Points, in no order, along strands that fork, close into loops and pass close to each other.
In the rows, 128 means zero.
Two points are linked if the straight distance between their rows is under 160. Some points are linked to none.
J_237: [ 91  64 118 115 110 112 158 101 109  95 188  67 128 138 122 166 116 138
 104  56  75 153 146  90 132  98 123 126 136 154 138 194 143 149 118  96
 133 117  66 175 121 162 142 104 130 111  82 103 100 138  71 139 177 159
 179 152  90  82 136 142 108 149 175]
J_713: [110 146 119 129 163 127 132 162 149 107 121 126  82 142 159 135 128  92
 140 111 143 115 109 174 139 114 133 115 111 144 131 118 159 129 128 125
 143 118 108  92 136  98 121 140  83 100 115 120 152 109 121 102 120 127
 146 147  97 112 141 151 132 153 137]
J_676: [165 141 109 125 169 147 139 137 147 130 137 130  82 112 116 171 163 104
 123 136 179 135 112 150 180  79  79 128 122 153  64 101 167 156 126 102
  85 145 118  73 100 112 121 125 136 107  86 128 133 132  79 130  59 110
 171 158 113 127  68 107 135 112 143]
J_298: [177 165  95 124 164 136 121 158 107 126  70 197 142 122 103 127 175 124
 144 197 157  90 106 118 137 114 138 140 127 110  81 121 116 175 125 129
 131 121 116  87 114  94  90 115 140  97 168 144 114 111 134 126  66 100
 131 151 151 123  73 101 133 127 119]
J_936: [ 84 108 120 131 119  99 151 115  60 128 183  94 163 165 118 139  95 119
 123 112  91 147 122  74 119 120 139 135 110 143 169 168 153 143 132 143
 169 113  65 155 130 165 124  87 116  98  96 104  98 110 110 136 187 184
 160 151  75 115 152 136 141 171 158]
J_29: [121 159 128 131 137 148 110 124 195 134 165 147  64 118 152 143 130 113
  95 158 139 135 137 161 185 113  74 111 128 159 107  93 139 118 135 142
  79 152 132  89 108  96 150 138 127 122 124 158 142 160 129 106  75  89
 141 120 108 125 122 121 128 146 120]
J_108: [153 179 111 129 154 114  95 132 102 145 132 157 117 134 113 148 135 109
  91 200  91 120 125  99 175 145 119 121 142 140  92 143 146 175 133 169
 114 126  66 129  84 104 127 119 117  92 168 171 119 137 151 100  91 102
 151 128 124 126  99  95 145 192 122]
J_916: [140 146 114 141 144 130 115 140 125  59 122  90  88 104 141 135 146 113
 103 135  60 106 150 114 148 120 109  97 179 170 101 143 148 127 111  92
 103 130  99 134  78 110 138 142 127 136 158 132 138 137 144 101  98 130
 170 123 121 105  90 111 121 151 140]
J_28: [141 114 143 129  99 126 153 138  16 115 124 126 199 155 117 111  76 135
 154 132  62 124 149  51 103 163 160 122 145 100 176 117 127 119 100 120
 172 110 108 183 113 168 108 142 143 142 145  75 107 123 130 142 209 175
 137 122 118 151 138 133 133 121 137]
J_174: [125  80 184 104 119 108 157 126 112 142  86  76 177 151 150  68  85 121
 150  81 100 157 141 115  61 166 162 124  71 119 162 153 118 131 137 160
 152 131 127 167 174 163 139 150 101 129 131 129 116 124 130 160 200 132
  62 116 149 135 165 168 165 154 136]
J_766: [150 167 129 157 118 113 126 156  10 120 121 151 183 132 116 121  92 118
 143 193  70 101 143  58 118 152 163 113 163 116 153 118 124 132 114 141
 141 111  84 162  94 157 124 124 126 123 179 128 133 117 163 111 152 177
 150 114 131 149 122  84 128 154 106]
J_350: [140  50 120 109  93 153 149 103 136  91 148  88 116 111  85 166 138 138
 137  35 133 147 146 124 116  86 117 147 139 128 125 135 124 114 103  67
 119 132 144 164 122 157 134 140 160 155  78  87 121 129  51 151 170 136
 143 136 138 103 121 156  92  65 174]
J_649: [ 88  96 106 120 119 102 137  96  88 109 191  85 137 155 124 160 108 134
 117  94  94 143 130  79 145 106 129 129 128 148 155 174 146 141 120 113
 157 115  75 161 129 161 135  86 119 113  84  98 106 124  88 135 177 181
 182 153  75  97 147 127 130 159 163]
J_114: [152 157 131 127 123 172 102 140 211 136 136 160  74  96 159 141 161 118
 113 153 162 124 128 168 169 100  64 120 143 157  83  63 132 113 118 133
  62 180 163  77 119  94 136 142 152 118 126 136 145 168 133 128  39  70
 124 116 131 146 105 118 130 106 117]
J_238: [171 165 117 134 144 149 131 166 152 132  77 198 149 112 116 121 180 129
 167 170 192  87  95 151 111 115 128 156 129  97  91  98 106 143 139 130
 128 135 167  73 156  98  82 120 147 123 144 123 115 109 139 127  60  97
 104 144 161 143 102 120 129  92 116]
J_312: [119 140 118 150 113 158 106 127 135 100 161 160  92 108 142 128 131 144
 112 151 115 108 145 121 161 147 111  98 179 143 139  89 111  64  87 127
 102 130 144 140  81 100 142 146 151 153 148 120 146 142 166  97 123 130
 152  91 114 131 145 109 106 120 114]
J_900: [116 114 148 139 106 152 115 133 153 122 113 154 135 134 127  93 134 148
 145 122 111 109 155 145 133 155 124 113 159  99 163  85  94  57  87 130
 128 130 198 166 130 106 137 175 128 175 142 100 146 140 147 118 168 100
  98  60 137 154 179 146 118  86 123]
J_96: [125 165 103 122 172 138 131 166 150  97 120 154  72 134 144 142 147  93
 130 140 160 106 104 174 152 105 121 121 113 133 109  99 158 133 124 125
 122 132 112  73 120  77 119 137 100  99 126 118 146 121 117  94  90 117
 153 158 104 114 115 137 130 141 140]
J_905: [119  88 167  97 135 115 147 151 139  57  78  38 124 126 164 104 109 101
 126  54  48 117 157 156  93 127 152  96 119 157 149 158 150 127 114  94
 141 125  99 166 131 128 146 160  90 120 162 104 145 124 135 114 151 143
 132 123 133  98 129 170 142 161 158]
J_265: [149 120 136 127 143 107 119 103 124 120 119  66 136 102 138 126 149 134
  80 125  62 136 146  97 119 150 115 131 145 151  73 186 145 189 138 106
 101 145  98 157  91 153 140 102 151 123 170 176 102 144 139 144  92 115
 133 135 152 116  68 111 132 160 124]
J_27: [133  69 126 113  83 125 121  60 113 133 168  75 139  97 102 158 133 167
  78  97  77 147 167  70 113 146 112 146 142 124  86 174 107 143 115  93
  93 123 114 188  85 181 147  92 189 152 124 157  85 158 119 168 127 124
 137 126 147 131  83 109 109 117 118]
J_812: [138 119 146 131  89 136 105  77 131 200 112 131 166 102 107 105 146 181
  96 145 132 171 134  87  94 175 119 153 133 112 119 139  80 120 142 143
 119 152 178 163 137 162 133 111 173 155 155 176 105 143 151 166 121 108
  72  95 168 157 115 109 128  96  83]
J_870: [136 185 115 129 145  99 126 157 102 184 116 200 158 141 102 136 115 128
 168 188 184 107 112 149 115 142 161 150 114  95 173 104 119 138 150 162
 154 115 131 103 165 110 101 108 112 108 132 142 137  95 164 117 153 123
 102 132 136 159 159 137 105 128  98]
J_37: [115 130 146 122 155 136 126 123 210 174 128 142  84 136 151 146 134  99
 118 117 200 176 110 192 170  94 112 149  71 131  91 116 165 153 168 164
 115 135 150  65 171 106 166 140  98 112 104 143 147 153  82 135  83  95
 100 144 139 133 138 145 150 141 146]
J_123: [164 113  80 151 103 152 126 108  75  79 145 112 116  79 103 150 178 137
 116 130 124 108 133  67 140 107  96 120 201 145  86 131 119 125  93  81
 100 134 128 139  65 148 122 125 183 154 134 116 106 129 110 135  97 151
 168 143 129 125  71  64 104  95 139]
J_50: [128 178 122 140 124 135 115 183 182 145 108 207 142 112 141 111 144 145
 169 182 192  76 102 191 104 133 128 135 135  83 156  70 101 102 126 161
 108 137 177  86 181  83  96 143 124 133 142 116 149 130 178 107 102  84
  93 108 147 167 171 137  99 102 111]
J_740: [ 94  94 147 120 100 109 115  68 121 149 183  98 137 146 115 139  92 154
  99 113  90 162 157  85 147 158 126 126 132 131 138 157 119 104 108 131
 133 111 113 181 114 171 155 105 142 137 100 147 102 149 122 135 184 133
 130 103 116 121 142 129 132 149 117]
J_431: [116  84 124 121 117 129 146 121  98  84 114  87 141 144 123 113 115 128
 138  78  88 133 144 108 113 132 151 131 136 135 161 137 130 111 105 105
 155 118 122 160 127 139 116 143 126 143 122  95 114 116 110 133 178 160
 138 137 120 115 136 148 124 111 161]
J_657: [157 137 109 164 120 154 142 168  99  60 104 158 130  89 118 107 184 143
 161 132 169  64 106 131 101 122 134 124 181 114 122  74 123  89  98  82
 131 132 174 102 115 100  94 151 164 159 142  67 135 113 138 107 100 151
 149 141 148 136 108 107 101  64 132]
J_851: [124 141 178 121 121 114 104 117 151 147 108 118 141 127 161  95  90 125
 113 139  62 129 161 131 123 169 126 111 133 136 141 137 103 105 124 158
 109 130 140 158 133 126 160 150 114 141 179 161 144 136 181 118 129 101
  90  82 142 132 145 131 156 149 107]
J_307: [136  75 169  98 131 116 164 123 140 111  47  55 161 122 161  67 117 131
 136  56  96 140 143 132  50 143 163 139  77 120 144 163 117 136 136 121
 137 140 135 169 149 150 132 152 120 143 156 130 104 123 131 165 160 124
  84 128 167 122 128 175 141 115 142]
J_240: [154 178 111 151 133 103 138 176   4 126 106 195 186 125 111 126 111 126
 180 208 125  85 120  83 102 130 178 125 157  97 167  99 121 137 125 123
 165 106 103 127 100 135  98 124 138 115 161 112 138 100 173 122 155 181
 157 145 129 157 137  96 103 118 104]
J_660: [157 143 133 131 152 118 112 127 135  99 106  80 118 101 139 128 153 122
  84 144  51 123 143 116 137 130 113 108 149 152  73 171 150 168 129 115
  97 148  92 142  83 122 135 134 128 128 179 165 127 133 138 120  83 103
 141 125 151 100  78 109 146 157 134]
J_458: [137  58 120 106 115 145 164 117 155  84 122  64 101 113 114 150 146 121
 128  27 144 142 142 144 114  73 118 128 139 140 114 147 134 119 111  54
 108 129 134 130 121 150 136 149 150 137  87  92 148 130  66 155 126 146
 150 147 135 102 107 145 101  75 170]
J_597: [128 162 132 159 121 133 132 176 138 157  98 201 170 117 118  97 136 158
 182 180 191  81 101 164 105 153 145 137 144  74 171  83  83  97 138 149
 126 128 186 111 165 106  91 147 139 161 135 102 155 118 182 113 126 109
  89  97 155 176 174 118  90  75 100]
J_366: [143 129 107 146 133 147 145 148 144 138 142 170 133 119  94 145 141 145
 177 138 246 102  80 188 125 109 136 161 123  92 122 101 126 133 158 127
 141 132 166  55 170 114  86 115 122 135  77  93 125 109 119 130 108 150
 111 154 142 159 113 127 104  78 112]
J_955: [128 162  90 149 137 132 145 163 117 127 156 191 125 125 102 146 128 130
 170 166 240  90  86 185 131 117 155 150 129  89 137  92 142 144 148 127
 142 115 149  63 153  82  78 111 111 115  90  99 141 101 134 115 119 141
 140 171 126 152 121 134  81 103 110]
J_239: [106 164  86 143 132 114 137 147 107 149 180 179  99 143 117 155 104 117
 154 155 216 127 103 175 152 115 150 144 113 111 159  97 153 129 145 147
 152 109 123  84 140  96 101 110 106 101  77 123 151 103 131 100 153 146
 152 167 101 140 148 134  81 142 111]
J_243: [134 145 105 128 171 134 129 156 132  69 123  82  76 127 144 149 156 101
 102 117  96 116 123 135 153  95 115  89 138 169  95 157 173 158 132  90
 114 138  76 109  88 103 129 138 100 105 136 123 126 120  95  96  94 128
 183 154 102  86  89 134 130 156 160]
J_319: [142  96 142 125 103 168 120 104 186 156 126 118 114  96 113 119 153 158
 120  91 185 149 135 160 125 121  93 147 129 119 110 110 106  93 134 118
  96 154 210 104 151 130 138 141 163 168  97 138 141 142 109 163 100 108
  90 102 156 147 114 118 122  73 110]
J_325: [132 157 141 142  91 141  84 114 148 194 131 174 154 119 114 114 130 176
 119 180 133 147 131 107 133 173 121 128 154 118 144 105  71  90 140 153
 112 158 187 158 140 146 124 125 154 156 159 170 131 141 176 142 107  96
  75  72 160 157 141  97 138 103  82]
J_792: [171 127  96 135 154 145 135 127 116 106 138  96 103  97 115 167 176 108
 126 123 154 122 110 112 154  70  89 129 140 160  69 137 161 172 133  79
  92 147 105  94  86 139 127 120 143 118 100 124 115 119  72 144  76 132
 171 179 114 111  60  94 131  96 148]
J_863: [162 175 107 135 148 116 117 148  71 139  85 166 159 135 109 128 142 123
 143 183 116 101 108  95 122 128 162 141 131 115 109 139 128 167 137 142
 153 117  93 115 117 131  99 102 128 106 162 147 100  96 134 122 104 139
 134 143 138 134  95 109 138 129 124]
J_800: [103 127 148 139 113 159 101 127 211 128 148 153  91 128 160 107 129 131
 121 116 166 126 136 183 149 134 100 110 124 127 147  86 108  66 117 149
  93 151 188 106 156  95 157 153 114 148 116 135 164 164 147 130 114  91
 104  89 123 142 187 145 124 108 118]
J_546: [115 137 168 122 125 100 118 120 117 155 121 102 155 146 143 104  80 124
 113 135  78 146 144 104 109 164 142 123 111 140 145 145 128 130 135 158
 140 118 104 149 141 159 145 119 115 136 148 159 130 128 162 125 154 127
 105 111 136 135 134 128 167 172 107]
J_60: [125  81 137 126  94 160 123  80 162 164 158 121 115 110  87 150 124 165
 125  90 187 171 136 131 148 111 102 152 121 113 111 117 113 100 133 121
 115 138 188 115 145 151 143 126 166 171  62 126 126 147  99 160 137 126
 107 112 138 135 129 112 120  75 121]
J_363: [ 93 144  90 150 117 132 140 131 105 131 194 159 106 137 108 157 112 134
 145 127 200 122 105 153 158 107 132 131 133 115 162  98 132 104 123 126
 147 109 133  99 125 111 106 111 115 134  56  96 148 112 115 101 164 172
 171 148  84 129 157 112  86 120 123]
J_737: [143 194 118 149 136  88 139 181  51 168 110 212 191 132 102 137 110 143
 192 206 163  93 125 116 104 141 169 135 150  83 196  91 112 135 149 139
 160 108 141 133 142 127  93 122 126 130 146 120 149  97 188 110 165 157
 113 125 142 169 163 122  84 106  84]
J_127: [118 141 149 120 154 112 129 139 127 152  82 124 150 146 145 104 104 116
 145 125 120 139 111 143 100 139 156 141  89 134 146 139 124 140 155 159
 160 123 123 119 167 137 123 135  99 122 138 147 126 101 140 133 136 130
  96 127 133 129 145 136 164 146 123]
J_320: [146  88 106 130 118 133 141  89  94 137 140  70 168 110 107 148 154 149
 102  98 124 149 120  61  95 120 120 165 120 124  97 183 133 176 151  96
 116 143 122 136 117 191 122  74 167 124 120 135  66 119  94 186 114 152
 139 171 126 124  69 104 132  89 132]
J_193: [ 82  95 180 112 117 121 117  91 153 149 134  96 119 152 152  95  90 118
 123  89 113 166 148 151 134 164 152 111  86 134 162 145 116  97 126 169
 128 121 147 161 157 134 178 141  99 135 111 140 146 149 140 147 195 115
  85  85 136 127 192 162 157 158 127]
J_295: [149 154 144 107 164 107 134 152 140 149  48 144 160 149 144  98 127 104
 147 150 120 120 104 136  81 128 144 142  87 117 113 148 116 158 155 154
 158 120 122 112 173 125 122 131 105 114 160 151 115 108 137 128 111 110
  83 135 153 116 129 139 173 138 130]
J_642: [108 145 127 147 120 156 122 142 193 143 151 157  85 125 147 130 129 128
 134 125 210 129 112 194 150 126 109 139 124 117 139  78 134  94 133 147
 108 147 171  64 158  97 124 133 116 128  88 118 158 146 129 121 108 109
 111 118 120 159 157 130 111 110 127]
J_907: [145 127  89 165 104 145 126 129  66  67 129 132 130  99 110 122 162 141
 130 139 107 105 129  74 124 131 128 118 200 136 133 107 122 104  92  83
 132 122 137 152  77 129 116 144 167 151 144  91 121 126 128 125 128 165
 173 127 126 126 104  85 108  94 142]
J_956: [133 103 135 125 109 128 121 100 128 169 105  98 155 111 115 101 129 162
 109 120 119 161 134  94  97 164 132 154 114 122 122 151 105 131 146 135
 132 143 161 155 140 170 119 112 162 153 138 164 105 136 131 159 126 130
  84 114 149 136 116 121 136  99 104]
J_995: [164 153  99 161 133 148 130 174 111 100  93 180 144  99 116 116 183 143
 172 165 188  67  91 143 103 118 136 138 167 104 110  84 117 118 120 103
 135 130 171  80 130  96  78 127 154 139 131  96 134 106 147 118  87 135
 126 145 154 141 105 108 106  78 115]
J_918: [103  55 131 120  86 142 138  83 129 105 175  99 116 129  98 170 114 145
 141  61 102 149 160 104 134 105 139 138 139 115 127 140 118 106  93 101
 133 116 132 187 118 162 136 122 142 163  72  92 106 142  61 149 209 116
 148 116 135  98 153 169 100  95 162]
J_70: [112 116 118 129 122 137 125  92 155 173 162 119 112 123 109 156 121 141
 107 106 182 174 120 127 153 109 108 153 105 130 111 134 135 129 156 140
 124 131 149 105 142 147 142 109 134 143  81 147 125 141  99 147 123 143
 133 131 122 123 124 104 125 110 122]
J_739: [143  77 130 113 102 119 129  77 136 108 130  57 126  82 129 139 149 143
  72 101  59 147 164 101 109 144 105 126 134 144  73 180 121 165 125  77
  81 148 103 174  86 158 154 108 174 150 149 162 114 159 134 146  90 121
 144 122 158 130  65 106 113 136 115]
J_939: [128 135 154 131  94 131  91  84 122 154 176 147 129 122 119 128  99 162
  94 185  73 129 161  78 164 172 112  96 187 140 137 126  86  67 105 136
 108 138 136 190  79 148 157 128 157 137 157 164 130 158 192 116 132 114
 113  71 147 140 141 105 131 145  79]
J_583: [124 181 118 100 151  83 121 140 131 199 129 215 129 161 100 152 111 112
 149 186 188 134 110 163 139 125 150 152  93 107 164 117 137 164 157 182
 155  94 107 106 161  88 117 121 102  82 133 160 147 110 152 115 141  98
 102 157 120 141 147 152 112 183 117]
J_337: [157 122 147 104 180 114 151 153 155 119  33 131 149 154 146  99 151 109
 153 117 133 115  91 142  82 108 154 136  67 121  85 163 123 182 174 127
 161 114 132 103 164 122 109 119 104 103 154 143 104  97 106 149 105 107
  89 158 161  96 110 164 175 126 139]
J_504: [148 174 148 138 137 103  84 115 109 170 146 136 152 139 123 129 113 124
  71 209  59 144 146  78 158 163 115 120 141 140  98 159 129 157 143 171
 110 119  69 160  99 145 128 100 129 103 182 198 122 143 177 110 105 109
 124 110 143 137  97  99 166 191 100]
J_671: [ 96  96 189 106 125 108 132 123 149 128  96  78 131 141 175  81  77 100
 134  76  93 155 153 157  90 163 145 118  68 135 156 159 121 123 130 161
 139 127 130 158 177 140 167 157  86 129 140 135 145 141 136 146 189 121
  66  99 142 129 180 169 169 165 138]
J_557: [ 96 121 144 125 158 122 129 108 187 165 141 102  83 142 164 129 120 101
 105  96 145 186 119 173 141 114 127 124  65 156 111 158 160 156 168 157
 129 125 122 112 154 132 174 139  94 114 114 159 140 152  85 136 123 113
  98 137 128 114 146 145 163 169 143]
J_338: [144 133 148 146 100 119 142 141   4 114 136 130 190 149 112 120  72 128
 138 165  51 115 158  37 116 155 154 115 166 114 164 120 128 118 106 127
 150 109  90 188  93 172 119 131 141 130 166 101 120 130 149 130 183 188
 156 116 120 154 131 106 133 146 123]
J_962: [149 123 121 131 128 143 135 123 135 145  80 128 154 119 115 106 148 155
 145 118 163 127 104 116  93 140 134 160 122 113 110 131 111 124 153 129
 145 150 170 111 155 137 106 121 151 150 137 136 108 107 133 153 109 133
  88 134 155 136 119 123 137  69 109]
J_462: [142 157 115  86 154 111 120 127 145 186 126 210  98 161 105 153 146 109
  99 179 172 151 106 149 188 124 113 139  78 117 100 122 154 184 151 170
 123 110  87  92 122  73 137 126 111  80 152 157 133 141 109 105  70  90
 137 157 110 129 100 113 136 193 133]
J_176: [134  86 123 110 122 160 159 151 149  54  98  65  93 122 121 128 157 110
 138  36 132 121 145 165 107  83 129 113 147 145 139 131 144  98 102  49
 123 137 134 121 130 119 133 161 130 131 110  80 151 133  86 128 123 141
 152 140 128  96 119 165 104  85 176]
J_394: [125 131 122 148 127 155 136 141 168 148 162 152 102 114 117 136 121 134
 147 115 245 128  93 200 158 113 113 153 114 104 131  89 133  97 154 151
 120 144 176  58 170 106 115 127 112 135  57 106 151 135 109 129 118 136
 112 135 129 158 143 126 107  99 125]
J_205: [103 116 147 124 108 112 102  62 143 150 188 115 127 134 117 144  97 150
  88 150  83 147 159  87 167 156 102 107 151 139 122 146 108  92 115 133
 118 114 119 166  95 156 164 110 148 135 118 167 120 158 147 124 147 124
 133  94 129 118 135 118 136 154  97]
J_68: [127 116 115 116 164 112 143 139 124  81 137  54  98 134 147 156 151 100
 100  92  77 125 120 129 143  88 119 109 133 168  95 178 183 180 143  83
 123 138  68 128  99 126 133 123 104  96 123 122 126 118  77 114 101 141
 177 159  93  79  98 135 142 165 161]
J_3: [161 119  97 140 120 141 130 112 113 101 138  91 112 101 113 153 158 131
 113 110 136 127 133  96 134  99  92 132 155 150  90 134 138 137 117  89
 102 136 131 117  92 150 129 119 164 140 116 132 115 121  97 139  98 146
 155 148 122 115  76  91 120  97 134]
J_951: [153 167 109  96 154 133 102 127 147 170 127 189  96 143 110 150 154 110
  81 194 131 141 111 134 195 129 100 126 119 136  87 127 135 176 141 163
  98 136  95 104  97  74 135 130 124  92 165 173 124 142 129 106  59  80
 144 136 118 135  84  96 139 172 126]
J_446: [130 164 136 132 159 117 142 202 145  92  60 171 134 133 163  99 134 109
 186 141 168  66 105 190  86 120 158 123 111  91 142  94 115 115 127 146
 143 109 144  80 181  84 104 141  86 118 142  94 152  99 155 108 118 111
 113 131 134 130 163 166 130 122 133]
J_35: [106  93 128 117 151 101 148 126 141  98 161  38 109 135 155 157 126 115
  97  70  86 151 132 125 135  84 117 115 119 165 118 193 172 172 144  88
 126 132  66 147 115 152 148 120 120  99 100 126 123 136  75 126 131 149
 167 165  98  81 118 138 133 169 163]
J_706: [ 95  98 110 139 100 147 128 109 118  90 173 145 100 128 109 145 120 138
 134 104 116 126 150 123 165 127 122 111 172 126 147  92 116  66  73  97
 137 102 141 157 100 122 131 150 140 161  96  77 136 132 104 103 185 142
 176 110 105 107 165 143 103 103 144]
J_655: [110 129 146 115 151 113 143 166 136  58  88  66  99 136 167 108 117  91
 140  76  71 108 145 165 108 113 147  84 127 158 163 133 150 106 109 113
 142 113 101 128 134 107 144 167  68 123 144  91 158 118 133  97 147 150
 149 133 109  94 144 170 147 151 167]
J_461: [113 173 114 104 152  92 114 119 140 201 156 202  99 170 118 151 109 101
 124 170 169 151 108 175 166 124 140 137  83 123 142 120 156 173 157 195
 146  97  91 100 150  81 137 123  96  77 122 159 149 126 133 102 124  90
 122 151 101 139 146 142 132 206 128]
J_276: [140 205 121 126 136 137 100 189 168 145  96 227 129 114 149 115 148 131
 148 204 156  88 126 172 125 131 124 129 137 102 137  68  95 112 120 164
  98 139 157 101 147  70 102 140 121 118 178 137 149 130 188 108  81  61
 115 103 137 147 146 125 113 128 117]
J_165: [ 83  98 141 121 153 110 142 106 174 142 160  64  83 144 168 133 110 106
  99  74 118 168 131 159 149 116 124 114  79 170 124 173 165 145 148 140
 136 118 102 132 150 137 181 131  93 116 100 143 151 153  92 123 148 129
 109 133 114  89 155 150 161 188 145]
J_547: [101  90 122 136  96 129 125  82 113  96 186 129 109 140 107 168 111 144
 144  97  73 132 164  88 159 133 130 112 167 124 135 122 110  84  75  94
 138  99 127 196  92 149 141 141 141 157  88  89 112 142  93 113 214 121
 173 111 127  99 167 165 104 115 147]
J_437: [160  89 138 120 106 161 132 115 176 136  77 104 135  81 129  98 167 150
 132  85 163 139 126 144  95 126 114 159 127 120 100 126  96 121 129 106
 115 164 196 117 155 137 126 139 167 168 131 142 126 132 123 161  99 112
  78 122 172 142  97 125 119  67 115]
J_305: [149 146  99 139 147 114 132 128  70 143 125 128 171 150 105 139 145 121
 128 152 118 118  97  81 108 122 152 153 112 126 110 160 143 181 155 132
 153 122  87 115 119 161 101  73 130  97 132 137  72  90 110 145 117 162
 150 176 116 124  93 115 142 126 128]
J_146: [115 100 127 127 110 126 158 135  62  94 119 106 170 157 118 113  92 128
 157 103  86 126 140  91 106 145 161 127 130 117 175 124 127 117 101 114
 182 117 120 174 121 149 113 140 129 134 118  79 111 110 118 137 205 171
 144 133 107 129 153 142 130 120 150]
J_948: [ 99 156 126 134 127 137 103 101 163 140 194 162  83 137 149 147 103 136
 101 161 130 127 137 129 182 131  97 103 152 143 136  98 120  75 119 144
 105 131 131 121  92 108 156 132 136 126 117 152 148 153 149  90 114 118
 144  98 100 120 160 109 118 152  92]
J_670: [140 166 147 116 124 144  91 127 213 134  90 148 116 110 180  95 144 125
 106 160  92 127 147 161 115 141 100 110 141 143  99 114 100 122 127 160
  72 161 167 120 145 102 153 151 121 137 195 156 149 151 176 131  58  59
  93  94 148 135 135 138 144 132 113]
J_917: [ 68 104 153 120 131 111 129 108 154 131 163 101  95 155 156 121  91 101
 124  85 124 156 133 156 156 134 141 103  98 150 166 153 137 113 129 161
 151 108 118 139 149 124 174 141  82 118  90 125 149 142 123 114 182 132
 111 114  99 110 196 152 155 188 137]
J_667: [121 109 119 129 167 122 158 131 137 147 140 111 116 154 134 150 136 101
 129  91 179 160  86 156 133  78 130 155  72 137 108 161 169 185 173 126
 161 127 107  89 157 144 133 113  95  93  77 124 122 118  59 144 109 148
 131 179 107 100 110 146 151 137 151]
J_245: [134 140  92 165 138 120 149 165  63 102 117 161 161 133 110 123 123 136
 180 143 163  84  91 132  97 121 165 142 133  98 164 115 132 135 143 108
 183 113 133  96 129 113  77 115 120 119 121  86 123  77 140 125 151 182
 156 168 120 136 145 121  92  96 124]
J_767: [137 196 136 124 129 143  87 165 198 149  78 192 143 112 165  97 147 122
 143 187 118 106 125 165 103 132 111 118 148 117 117  89  80 104 118 169
  83 156 167 121 158 101 129 156 124 133 198 139 148 140 196 130  67  51
  86  78 144 150 150 125 141 120 116]
J_329: [123  76 128 115 102 111 132  64 102 164 158  69 178 110 112 136 134 156
  63 118  88 165 151  50  91 158 110 152 111 122  92 188 119 175 156 116
 108 124 107 170 117 192 133  64 173 135 139 168  70 153 119 185 126 138
 134 137 135 130  80 117 125 132 121]
J_688: [ 99 114 152 130 104 148 102 117 183 129 138 151 111 133 136 108 118 147
 133 125 133 123 146 162 150 157 119 101 138 119 162  99  97  58  98 148
 115 138 181 141 129 106 153 159 122 153 132 128 156 143 162 127 147  98
  95  68 129 147 181 147 119 113 109]
J_314: [118 124 116 126 124 118 136 106  88 168 143 112 169 157 107 127 125 132
 127 130 143 150  93  85 101 133 152 165  88 127 138 164 138 166 164 151
 168 122 108 127 152 171 113  69 131 113 106 139  81 104 109 160 153 159
 124 157 115 138 129 125 142 123 122]
J_132: [113 142 166 122 126  91 127 119  79 147 147 104 159 159 137 118  77 113
 122 152  70 139 139  88 122 155 141 115 110 143 145 154 148 148 134 165
 151 103  75 158 145 160 133 111 120 110 144 147 125 123 156 113 165 156
 120 126 109 141 129 122 172 193 111]
J_97: [142  65 139 107 108 140 153 122 121  80  72  68 153 121 129  96 136 141
 133  55  74 129 149 120  70 139 153 128 120 119 146 141 119 113 102  83
 144 133 136 180 118 147 119 152 146 153 148 109 110 123 121 150 166 130
 121 121 159 120 116 169 110  98 151]
J_433: [111 120 105 132 118 135 127 101 117 162 157 113 142 144  96 137 125 142
 131 116 176 155 106 110 122 125 129 159  92 117 140 148 127 138 153 142
 159 132 134 112 149 161 118  85 131 139  85 132 104 110  99 156 143 167
 116 146 122 133 136 109 136 107 117]
J_499: [112 123 115 144 108 147 124 132 109  85 146 145 104 120 125 125 132 141
 126 130 118 110 149 109 149 140 121 105 178 121 148  83 115  69  83 102
 129 110 152 146  86 105 124 158 143 157 130  93 143 134 138 103 148 146
 163 101 118 127 146 121 104 103 129]
J_964: [127 126 132 147 109 147 138 151 120 135 106 165 158 128 107 104 138 159
 158 142 146 108 123 135 119 163 139 132 157  93 171  87 102  85 107 130
 149 130 182 139 133 114 108 152 145 174 135  96 137 122 154 123 161 139
 100  90 141 162 170 122 111  75 112]
J_20: [165 153 109 108 165 150 134 164 161 120 121 160  68 125 136 160 160  92
 124 146 184 125 113 170 185  84  81 119 112 141  76  91 179 162 130 113
  84 139 106  63 100  79 120 139 114  89 108 122 144 134  90 101  51 100
 171 160 100 123  77 120 134 136 152]
J_86: [108 132 153 127 120  90 141 134  47 126 154 105 177 177 139 121  77 107
 142 133  72 128 128  88 103 133 163 118 109 148 180 152 153 154 129 156
 169 116  67 154 144 167 113 109 104  98 127 119 115 104 136 120 185 183
 139 148  97 135 140 128 158 190 134]
J_224: [ 97 121 128 125 153 120 139 161 135  76 126  93  90 142 163 124 112  97
 138  80 118 122 130 168 142 116 137  98 113 159 154 125 152 106 119 115
 150 112  97 116 133 106 134 153  82 112 115 102 154 114 111 102 143 154
 160 144  90  97 154 152 133 161 155]
J_988: [131 136 175 119 112 123  96 110 193 136  93 117 138 108 177  76 115 134
 104 137  58 132 168 141 107 156 108 107 145 140 118 137  95 108 114 154
  88 152 149 155 140 122 169 151 117 148 198 166 148 147 192 135  96  76
  82  73 161 134 135 139 153 146 104]

A tip is a point with one link. Name the tips that can be reached along the links from each point below, in the order of the rows.
J_28 | J_37, J_504
J_655 | J_114, J_905, J_176
J_851 | J_363, J_320, J_337
J_60 | J_657, J_325
J_205 | J_740, J_939

How many points has the smallest loop of links through each point below? Write none if it is on no loop.
J_907 | none
J_239 | none
J_995 | none
J_205 | none

A piece is all that can be reached along the links. How many separate loops has the piece of each point below (a circle has one, a figure eight two, a Y none), and how many tips (points with one link)?
J_557 | loops 0, tips 2
J_27 | loops 0, tips 3
J_905 | loops 0, tips 3
J_812 | loops 0, tips 2
J_939 | loops 0, tips 2

Name the points in between on the shortest way along the links from the first point to the second, in order.
J_676 / J_905 | J_20, J_96, J_713, J_224, J_655
J_583 / J_174 | J_870, J_737, J_240, J_766, J_338, J_28, J_146, J_431, J_97, J_307
J_688 / J_363 | J_800, J_642, J_394, J_366, J_955, J_239
J_863 / J_956 | J_305, J_314, J_433, J_70, J_60, J_319, J_437, J_962
